The views of a scene show one set of named points, each view turned or mirrored, and shifted as a whole, with a little noise and some points left out.

Scene 1
View 1
j_949: [-17  -5  -3   2  14  -8   6  -3  10   8   5  -4   2   1   0  18   2   5
   5  -4   0   5   2   7  -2  14   2  -2  -1 -12   7  -3   5  16   1   9
  -8  -8 -21 -17  17  -4  -2  20  -4   8   4   4]
j_448: [-17 -11  -6   0  10   0   8  -4   7  -4   5  -3   9  -6   4  14  -2  -7
   8  -1   7   1   6  -5   9  14  -5   4   9  -1   9  -1  -3  21   0  -1
   6 -10 -10  -3  18  -2  -1  -1   2   4   3  -2]
j_663: [-14  -6  -6   3   6  -2   7  -1   4  -6   8  -5   4  -2   0  16  -4  -7
   7  -3   5   2   4   0   1  12  -3   5  -1  -2   2   2 -10  13  -4  -4
   7 -10  -9  -2   9  -4   0   4   3   5   5   3]
j_360: [ -8  -3  -5   5  -4  -2  10  -4   7   3   4  -3   2   2   0  16   1  -8
   6  -1   3   1   8  -4   0   5   0   5   5  -4   5   4 -12  15 -10 -13
  -3 -16  -7   2  14   0   3   5   1   1   5  -5]
j_636: [  1 -14 -13   7   1  -3   2 -15 -16  -8   2   2   8   4  -1  21  11  -5
  18 -12  14  14   4   1   3  -5 -12   1  -4  -5  22   9 -10  15  -9 -12
  -4  21 -11  -5   1   4  -3  26   8   7   3 -14]
j_294: [-12  -7 -14   6  -1  -5  10  -3   4   1   7   3   2  -7  -3  14  10   2
  10  -7   6  15  -8  -2   5  -5   7   6   3  -6   2 -11  -6   9 -10   1
   1  -1 -13  -9  12  -3  -7   3  -7  -4   6   4]
j_73: [-11 -22  -8   1   8  -1   7  -7  -4 -11   7  -2   6  -7   4  14   0  -7
  11  -9   8  11   2  -2   8   8  -6   4   3   4  13  -4  -6  18  -3  -5
  10   6 -14  -1   9  -6  -8  12   6   7  -2  -2]
j_904: [ -6  -4 -10   5   1  -3   6  -9  -3  -2   2   0   7   2  -2  19   7  -5
  13  -4  10   6   5  -2   3   1  -6   3   1  -8  11   6 -10  14  -8  -7
  -3   2  -7  -5   9   3   1  13   2   4   7  -9]
j_779: [-19  -6 -14   4   5  -2  11   1   8  -4   9   1   4 -11  -3  12   4  -2
   8  -4   7   9  -8  -4   7   1   7   7   3  -2  -3 -13  -8   8  -8   2
  10  -8 -10  -7  13  -5  -6  -8  -5  -3   7  11]
j_151: [-13 -13  -5   2  12  -3   5  -5  -2  -9   8  -5   4  -2   2  17  -2  -5
  11  -7   7   5   4   5   0  14  -6   0  -5  -2  10   2  -5  15   0  -1
   7   3 -16  -6   5  -5  -4  17   5  10   3   1]
j_798: [-15 -15 -10   2   6   0  10  -4   5  -6   7   0   6 -10   3  14   2  -5
   9  -5   7   9  -2  -5  11   5  -1   4   7   0   7 -10  -5  16  -5  -2
   9  -2 -12  -4  15  -5  -6  -1   0   0   1   1]
j_968: [-16   5 -12   5   6  -4   4  -2   3  -4   6  -1   8   0  -5  17   3  -1
  10  -1  10   3   0   0   0   4  -1   4  -2 -10  -1   2  -8   7  -7   2
   3  -4  -5 -10   7   1   4   3  -2   2  15   3]
j_130: [-10   1 -10   5   5  -1   3  -6  -6 -12   7  -3   9   3  -4  18  -2  -9
  13  -2  15   0   6   0  -1   7 -10   4  -7  -6   5  12 -15  10  -7  -7
   7   2  -2  -2   0   0   7   7   7   7  12  -3]
j_771: [ -8   0  -4   6  -4   0   9  -3   6  -3   7  -7   1   2  -1  15  -6 -13
   6   1   4  -3   9  -3  -3   8  -2   7   2  -1   1   8 -18  12 -11 -17
   4 -21  -3   7  10  -1   6   1   4   2   5  -1]
j_223: [ -3 -13  -1   7  -6   2  11  -2   1  -7   9  -8  -5   0   4  14 -12 -18
   5  -3   1  -1  10  -1  -4   8  -4   8   0   7   4   6 -22  13 -12 -25
   6 -18  -8  15   6  -5   0   9  10   5  -2  -1]
j_15: [-21  -8  -4   0  17   0   5  -1   8  -9   9  -7   6  -3   2  15  -9  -6
   8  -2   6  -1   5   2   2  20  -4   2  -2  -2   3   1  -3  17   4   4
  11  -8 -13  -7  11  -6  -1   6   2  10   4   6]
j_907: [-24 -21 -12  -6  17   4   7  -8   4 -11   3   1  19 -14   7  11   3  -6
  11  -2  15   9   2 -11  25  13 -12   3  16   4  18 -11   6  28   4   6
  15   6 -11  -7  23  -3  -7  -7   2   2   0  -8]
View 2
j_15: [ -6   5  12  -8   3  12  -7   1   0  16  -5  -6  -6   2   1   5  16  -1
  11 -15   3  10  -9   3  -9   1  11   3   2   2  -3  -7  19  16   9 -13
   5  -6  -9   3   3   0   5  -1  -5  -4  -2   6]
j_130: [-11  -4  -1   1  10   6  -3  -1 -15  11   1   5 -16   6  -9   1  10  -1
   1 -17   4   2   2  -4  -2   0   1  -2   2  -4  -3 -14  15   8  -3  -6
   4  -1  -2 -14   6   5   4  -5  -3  -7   0   6]
j_771: [  0   1   3  -8  18  16 -16   7  -2  12   2   4 -13   8 -12  12  16  -2
  11 -18   4  10   9   0  -4   3  -5   3   6   3  -7 -12  14  15  -8   1
  -1   4 -13 -11  -2  11   4  -4   1  -4   8   4]
j_73: [ -2  -2  10   0  -7  15   9  -3   2  28  -6  -5  -9 -11  13   8  10  -9
   6  -7  -9   4  -3   0  -3   1   3   2   8  -7   0 -18  20  20  12  -6
   3   3   3  -7   3  -6   6  -2  -2   0   1  -3]
j_968: [ -1  -4  -8  -7   9   1  -6  -2  -4   5  -3  -3 -19  12  -6  -2   8  -5
   3 -20   0   9  -4  -2  -5  -2   6   4  -1  -6  -7  -6  11  15   6  -7
   4  -4  -7  -7   6   2   3  -7  -2  -6   7   6]
j_294: [ 10  -8 -12  -8   4   4   1  -2   7  11  -4  -8 -21   6   6   5   5 -13
   1 -16 -13  13  -3  -2  -3  -2   0   6  -2  -9  -7 -11  10  27  13  -3
   1   4  -5  -9   2  -6   2  -7   2  -3  14   0]
j_949: [  3   8   2  -4   2   7  -7  -4  11   9   1  -9 -11   9   3  -3   9  -1
  -4 -20  -1  15 -18   8 -12   0  11  11   5  -2  -6  -2   8  13  26 -17
   0   3 -15   0  -9  -7   4  -2  -2  -3   3  -1]
j_904: [ -3  -2  -5   4   4   7   0  -4  -7  14   0   3 -16   6  -4  -2   8  -6
  -1 -18  -2   5   1   0  -2  -2  -1   6   9  -8  -3 -14   9   9   6  -4
  -1   8  -3 -15  -2   0   5  -8   2  -4   7  -2]
j_223: [  1   2  13  -5  17  24 -13   9   2  20   5   4 -13  -3  -6  17  16   0
   8 -11   2   9  13   2  -3   9 -12   0   9   6  -5 -20  17  17 -13   0
   0   9 -12 -15  -3  10   3  -1   1   0   2   2]
j_636: [ -7  -5  -3  16  -3   7  12  -8 -12  19   3   8 -20  -3   2  -5  -1  -6
 -15 -10  -4  -3   2  -1   3  -2  -5   0  13 -15   1 -25   7   2   7  -4
   1  13   8 -24  -2  -4   5  -7   2  -4   0  -7]
j_798: [  2  -4   1  -9  -2  12   1   0   3  20  -9  -7 -12   0   7   7  13 -11
  12 -14 -10   9  -1  -1  -4   0   2   6   4  -7  -5 -13  17  25   9  -2
   2   2  -2  -4   3  -2   5  -5   1  -2   9   0]
j_151: [ -7   2   9   1   1  11   2  -3  -1  17   0  -3 -11  -2   5   4  10  -1
  -2 -12  -1   5  -6   3  -6   2   4   1   4  -3   0 -15  16  12  10 -12
   4   0  -4  -8   1  -4   4  -1  -5  -3  -5   3]
j_448: [ -1   3   7  -7   0  14  -6   1  -1  21 -10  -5  -4   2  -1   5  17  -7
  19 -18  -2   9  -2   1  -7  -2   7   8   8  -2  -5 -10  18  18  10  -6
   1   2  -4   0  -1   2   9  -7   1  -5   9  -1]
j_663: [ -2   1   6  -7   7  12  -7   2   0  15  -1  -3 -12   3  -3   8  14  -3
   9 -16   0  10  -1   1  -6   2   2   3   4   0  -5 -11  15  18   3  -7
   3   0  -8  -5   2   3   4  -3  -2  -4   2   5]
j_360: [  3   1   0  -5  11  13 -12   3   2  14   0   2 -13  10  -8   7  13  -5
   9 -19   0  12   4   1  -4   0  -4   8  11  -1  -8 -12   9  16   2   0
  -3   9 -11 -12  -6   6   7  -7   4  -2  11  -2]
View 3
j_73: [ -9  -6   2  -4   7   4   2   2 -11  -3   2  -6  -5   0  -3  11  19 -11
  14  -3   7  13  -1   2   9  -5  -4   9   5 -13  -1  -7 -21  10  -7  -2
 -14  -6  15  -6 -13   5   2  12 -13  -7   7  -6]
j_904: [ -4  -3  -1   4   1  -3  -4   5  -9 -10   3  -1  -2   1  -7   9  11 -14
   1   3   8   7   0  -7  -3   8  -5  10  -1   1   3   3 -14   6  -2  -3
  -9  -6   6  -5 -17   4   0  11 -15   0   3  -4]
j_663: [ -6  -9   2   2   9  -6   2  12 -19   0   4  -3  -2   2 -10   8  24  -5
   8   2   5   8   4  -3  -4  -4  -3  10  11  -2   3  -5 -12   2  -4  -1
 -11  -3   5  -2  -8   5   2   6  -8  -5   0   2]
j_151: [-11 -13   3  -1  14   1  -4   9 -17  -3   7  -2  -7   6 -10   8  20 -10
  10  -2   9  11   2  -4   2  -3 -12   7   4  -9   7  -4 -15   8  -1  -1
 -14 -11  12  -4 -11   7   0   5 -14  -4   6  -3]
j_130: [ -5 -14  -4   0   4  -9  -4  15 -12  -2   2   1  -2  -3 -15   8  13 -10
   4  -1  12  12  -1  -8  -6   8  -6   6   6   2   3   7 -13   7   2   7
 -10  -7   2  -2 -13   9   4  -1 -15  -6  -5  -2]
j_294: [ -5   3  12   6  -4   4  -5  -2 -14  -2   7  -6  -4   4  -1  17  16  -8
  12   5  -7   8   0  -8   1  -5   1  17  12   3   4   2 -12   1  -6  -2
  -9   6   6  -1 -12  -6   5   9  -9   6  13  -7]
j_223: [-14 -15   0  -3  -3 -15   8  12 -17  -3 -14  -4   6   4 -16   6  27  -3
  14  -1  15  -2   4  10 -11  -6   2   8   6   3   3 -10  -6   5  -2   5
 -15 -14  12  -8  -4   6   7  18 -14 -10 -10 -11]
j_907: [  0   3  -2  -1  16  11  10   0 -12   0  11  -8 -11 -10   6   6  18 -12
   6  -1  -1  22  -2   0  17  -3  -3  14  11 -18 -12 -11 -39  10 -14  -9
 -10   9   8  -6 -17  14  -2  10  -3 -10   9  11]
j_360: [ -4  -1   0   8   0 -10   5   8 -15  -7   0  -3   4   2 -10   6  21  -5
   0   6   4  -1   3  -1 -12   2   0  13   6   8   5  -6  -9   1  -6  -4
  -8   0   3  -5 -10   3   0  17  -9  -2  -2   0]
j_779: [ -4   1  10   3   1   0  -1   3 -20   7   8  -6  -5   1  -3  15  22  -4
  15   5 -10  12   0  -6   1 -10   4  17  24   2   2   0 -15  -3  -8   1
  -7  10   0   0  -8  -4   7   1  -2   1  10   0]
j_798: [ -5   0   4   0   4   3   4   2 -15   0   5  -8  -5  -1  -2  11  20  -7
  11   1  -2  12   0  -1   5  -7   1  14  13  -6  -1  -6 -21   4  -9  -4
 -10   4   8  -4 -11   3   4  10  -6  -2   8   0]
j_15: [ -8 -11   2   3  20  -2   0  16 -23   2  11  -4  -8   3 -11   6  26  -5
   7   1   4  10   5  -4  -1  -7 -11   7  13  -8   6 -10 -17   4  -5  -2
 -11  -2   6   0  -8  10  -3   3  -4  -7   2   8]
j_968: [ -1  -5   2   6   4  -5  -8  10 -17   0  10   0  -5   2 -11  11  15  -8
   4   4   0  10   0 -14  -6   3  -5  11  12   5   7   6 -10   0  -2   1
  -6   2  -1   2 -13   1   2  -2  -9   1   3   2]
View 4
j_73: [  1  -3  12   7  13  -9   0  -2  10   1  -4   0   2   1  -4  11 -10   3
  -7   7   6   2   6  11  10 -15   0  -8  16   7   8 -10   2  -5  -1  -6
   7  -4 -10 -13  13  -2   4   3  -2 -10  -4   4]
j_151: [  4   0  11   5  11 -11  -3   4   9   0   5   9   2   2  -2   4  -5   8
  -7  10  11   4   4   7   6 -12  -1  -8  17   5   7 -13   0  -7  -4  -5
   1  -4 -17  -8   4  -5   0   9  -9  -8  -3   5]
j_968: [  8   1   6   5   2  -3   0   5   6  -2   3  14   8   5  -5  -6   2   6
   4   5  13   6  -1   9   8   1   9  -7  -4  12   0 -16  -2  -7   1   1
  -2   5 -13 -15   1  -5   0  13 -13   2  -9  -4]
j_798: [  3  -1  15   6  11  -6   3   0   8  -2  -4   0   6   2  -3  10  -8   1
   0   4   6   1   7  15  13  -7   9  -8   5  11   2 -10   4  -3   1  -4
   3   3  -4 -20  13  -1   4   3  -3  -5  -4   1]
j_907: [  8   0  19  10   5  -5   7  -7   6  -2  -2 -14  10  13  -1  18 -28 -10
 -14   4   8   5  13  16  18  -5   3 -10   7  20  12 -17  10   5   5 -14
  10  -8  -6 -17  15  -3   6  -2  -5 -10  -7  -7]
j_15: [  8   2  18   5  10  -6   1  11   5  -3   7   9   3   8   1   2 -10   3
 -11   9   7   5   7  13  11  -4   5  -8  13  10   2 -22   4  -2  -4  -9
 -11  -4 -12 -13  -1  -6   4   6 -10  -3  -3   3]
j_949: [  9   8  19  14  14 -18  -6   9  15   1  17  18  17   9   3   6  -5   5
   3   8  20   6  10   8   7   1   5  -8   6  15   3 -14  -4  -6  -6  -3
  -3   6  -8 -12  -5 -10  -4  12 -15 -12  -3  11]
j_663: [  6   1  10   5  10  -5   0   8   7  -1  -1  13   2   0  -2   1  -2   5
  -6   6   2   4   3  13  11  -6   7  -7   9   8   0 -17   0  -3  -3  -5
  -6   2 -10 -14   3  -7   6   7  -5  -2  -3   2]
j_779: [  5  -1  18   2   8  -7   5   5   3  -2  -4   0   6   4  -4   5  -5   4
  12   5   9  -2   6  17  10   1  18  -5  -2  11  -7 -11   5  -4   0   0
  -5  12   0 -25  11  -1   0   4  -9   2  -7   0]
j_904: [  4   1   0  10   8  -6  -3  -3  14  -1  -2  16   9  -3  -5  -2   3   2
  -2   3   9   7  -1   4   9 -11   0  -9   1  13  10 -11  -7  -6   3   0
   9   1 -13 -10   7  -6   5  13  -5  -7  -7   0]
j_771: [  5   1   3   7  13   3   2   8  12  -4  -6  22   3  -7  -5  -2   5   2
 -11  -1 -10   8  -1  13  15  -7   9 -10   2  10   0 -19  -4   1  -1  -3
  -7   3  -5 -16   3  -7  15   9   3  -1   0   0]
j_636: [ -1  -4  -8  12   7 -11  -6 -12  17   3  -6  10   4  -8  -9   1   2   6
  -4   6  13   5  -5  -2   2 -22 -11  -9  10   7  20  -3  -7 -12   6   2
  25  -6 -23  -1  12  -5   4  15  -3 -11  -9   2]
j_223: [  0  -2   5   2  19   0   0  10  12   0 -10  23  -7 -15  -6   0  10   7
 -13   2 -15   5  -1  14  12 -15   7  -8  13   1   0 -13  -4  -1  -7  -4
  -9   1  -6 -13   7  -8  16   5   8  -2   3   7]
j_448: [  9   3  15   9  10  -4   3   4   9  -4   0   8   8   5  -2   7 -11  -3
 -11   4   2   7   8  15  15  -3   6 -10   4  16   4 -19   2   2   0  -8
  -2  -1  -5 -16   4  -7   8   5  -4  -7  -3   0]
j_360: [  5   3   5  10  14  -2   0   5  16  -2  -3  23   8  -7  -4   1   5   0
  -4  -1  -3   8   1  11  13  -4   9  -9  -2  13   2 -14  -6   1  -1   0
  -3   6  -2 -16   4  -8  11  10   1  -5  -2   3]
View 5
j_130: [ -1   2  16   0   7  -5  -4  -3 -12   6  -1   2  -6  -5  -4  -8   7  -6
  31  13   5  -3 -12   1  -6  -5  12 -20 -12  -1  17 -13   0   2  -1   4
   0   6 -11  13  22   6 -17   4   3   1   5  -7]
j_779: [  8   2   2   0   2  -6  -5   2 -14   7 -10  -1   0 -19  -2   5  15  -6
  11   9   3  -8  11  13   0  10  12 -13   1   0   7 -10   3 -17  -2 -13
  -9  -5  -8  11  14   1   3  11   7  -4   4  -2]
j_73: [ 11   7  11  -3   8  -8  -5   2  -6  11   1   8 -11 -18  -4  -4   5  -4
  17   7  -1 -12   2   2   5  -2  10  -6 -11  11   6 -16   2  -3  -2  -2
  -5   5   0  22  10   2 -12  23  -4   4  -3  -2]
j_904: [  6   5  14  -4   2  -7  -9  -5 -12  15  -4   8 -11 -15  -2  -6   8 -10
  23  13   3  -8  -8   2  -3  -9  11 -19 -13  -6  16  -9   1  -8  -6  -3
  -1  16 -11  19  15   7 -15  12  -1   4   0 -12]
j_907: [  5  -8  12  -2   4   4  -8   4  -8   0  -7  -8 -16 -19  -3  -2   8 -11
  12   2  -4 -15  10   8  18  -1   2   6 -14  11  -8 -13  -4 -10 -12  -1
  -7   1  -6  19   9   2 -10  40  -6  -1   7  -5]
j_949: [ 17  -6  10  -7  -8  -2 -10  -1  -4  17  -5  -1 -12 -29  -1  -2  15 -17
  15  15  -3 -13   2  14 -10  -4  18  -8  12 -10  24 -11  12  -3  -4 -17
   1  10  -4  24  16   0 -19  14  -5  -6  -5   0]
j_294: [ 15   6   6  -2   2  -9  -6  -2 -15  17  -9   6  -6 -22  -3   3  13  -7
   9  11   3 -11   5  11  -2   6  13 -21  -4  -6  13  -9   1 -20  -4 -15
  -8   6  -7  17  11   6  -1  10   1   2   0  -6]
j_636: [ 13  11  23  -4   7  -9  -2  -6 -13  23   5  17 -20 -13  -3 -10   1  -4
  26  11   4 -11 -15  -4   1  -8  13 -25 -24   2  15  -9  -7  -3  -5  -2
  -2  23  -4  23  11  14 -20  12 -12  15  -6 -12]
j_223: [ -4  22   1  -1   9 -23 -14  -2  -2   5   1  17   8  -6  -1  -8   6  -3
  23  14   1  -2  -2  -3 -11  -9  10  -7 -10   6  18 -21  15  -1   5  11
   4   3  -4  18  13   1 -10  10  18  -1  -7  -5]
j_798: [ 10   5   5  -3   3  -8  -9   1 -10  11  -7   6  -6 -19  -2   0  12  -8
   9   9   0 -11   9   8   3   3   9  -9  -7   2   6 -11   3 -16  -7  -7
  -7   4  -6  18  10   3  -3  19   2   1   0  -5]
j_448: [  1  -1   7  -2   2  -3 -11   0  -5   3  -6  -2  -6 -16  -1  -5  12 -13
  16  11  -1  -8   5   7   1  -6   7  -1  -5   2   7 -15   7  -7  -5  -1
   0   2  -7  18  15  -1 -12  24   6  -5   2  -6]
j_771: [ -7  10   3  -1   5 -15 -14  -4  -6   4  -5   7   7  -6   1  -7  12  -8
  23  16   3  -1  -3   3 -11 -10   9 -11  -7  -5  18 -16  14  -7   0   7
   4   3 -12  14  18   1  -9   7  18  -5   1  -8]
j_360: [ -1  10   4  -3   1 -14 -16  -5  -6   9  -8   8   0 -12   2  -6  12 -12
  18  16   1  -5   0   4 -10  -9   9 -12  -7  -7  17 -14  11 -13  -4   2
   3  10 -12  20  14   3 -10  12  13  -3  -2 -10]
j_15: [  5  -5   9  -3   2  -3  -6   4  -3   2   0  -6  -6 -16  -5  -3  11  -8
  23  11  -2 -10   0   9  -4  -2  13   0   4   4  15 -18   9   5   1  -3
   2  -3  -5  17  19  -3 -17  17   2  -9   1   2]
j_663: [  3   3   7  -2   3  -8  -8   0  -6   6  -4   2  -2 -15  -2  -4  11  -8
  20  12   0  -6  -2   6  -5  -3  11  -8  -2   2  15 -15   8  -3   1  -1
   0   1  -6  16  17   1 -12  11   7  -6   1  -3]

Which points are out of place in each view (at most two, in the order of its rows)? Write - if all are in place.
view 1 -> -
view 2 -> j_73
view 3 -> j_223
view 4 -> j_771
view 5 -> j_798
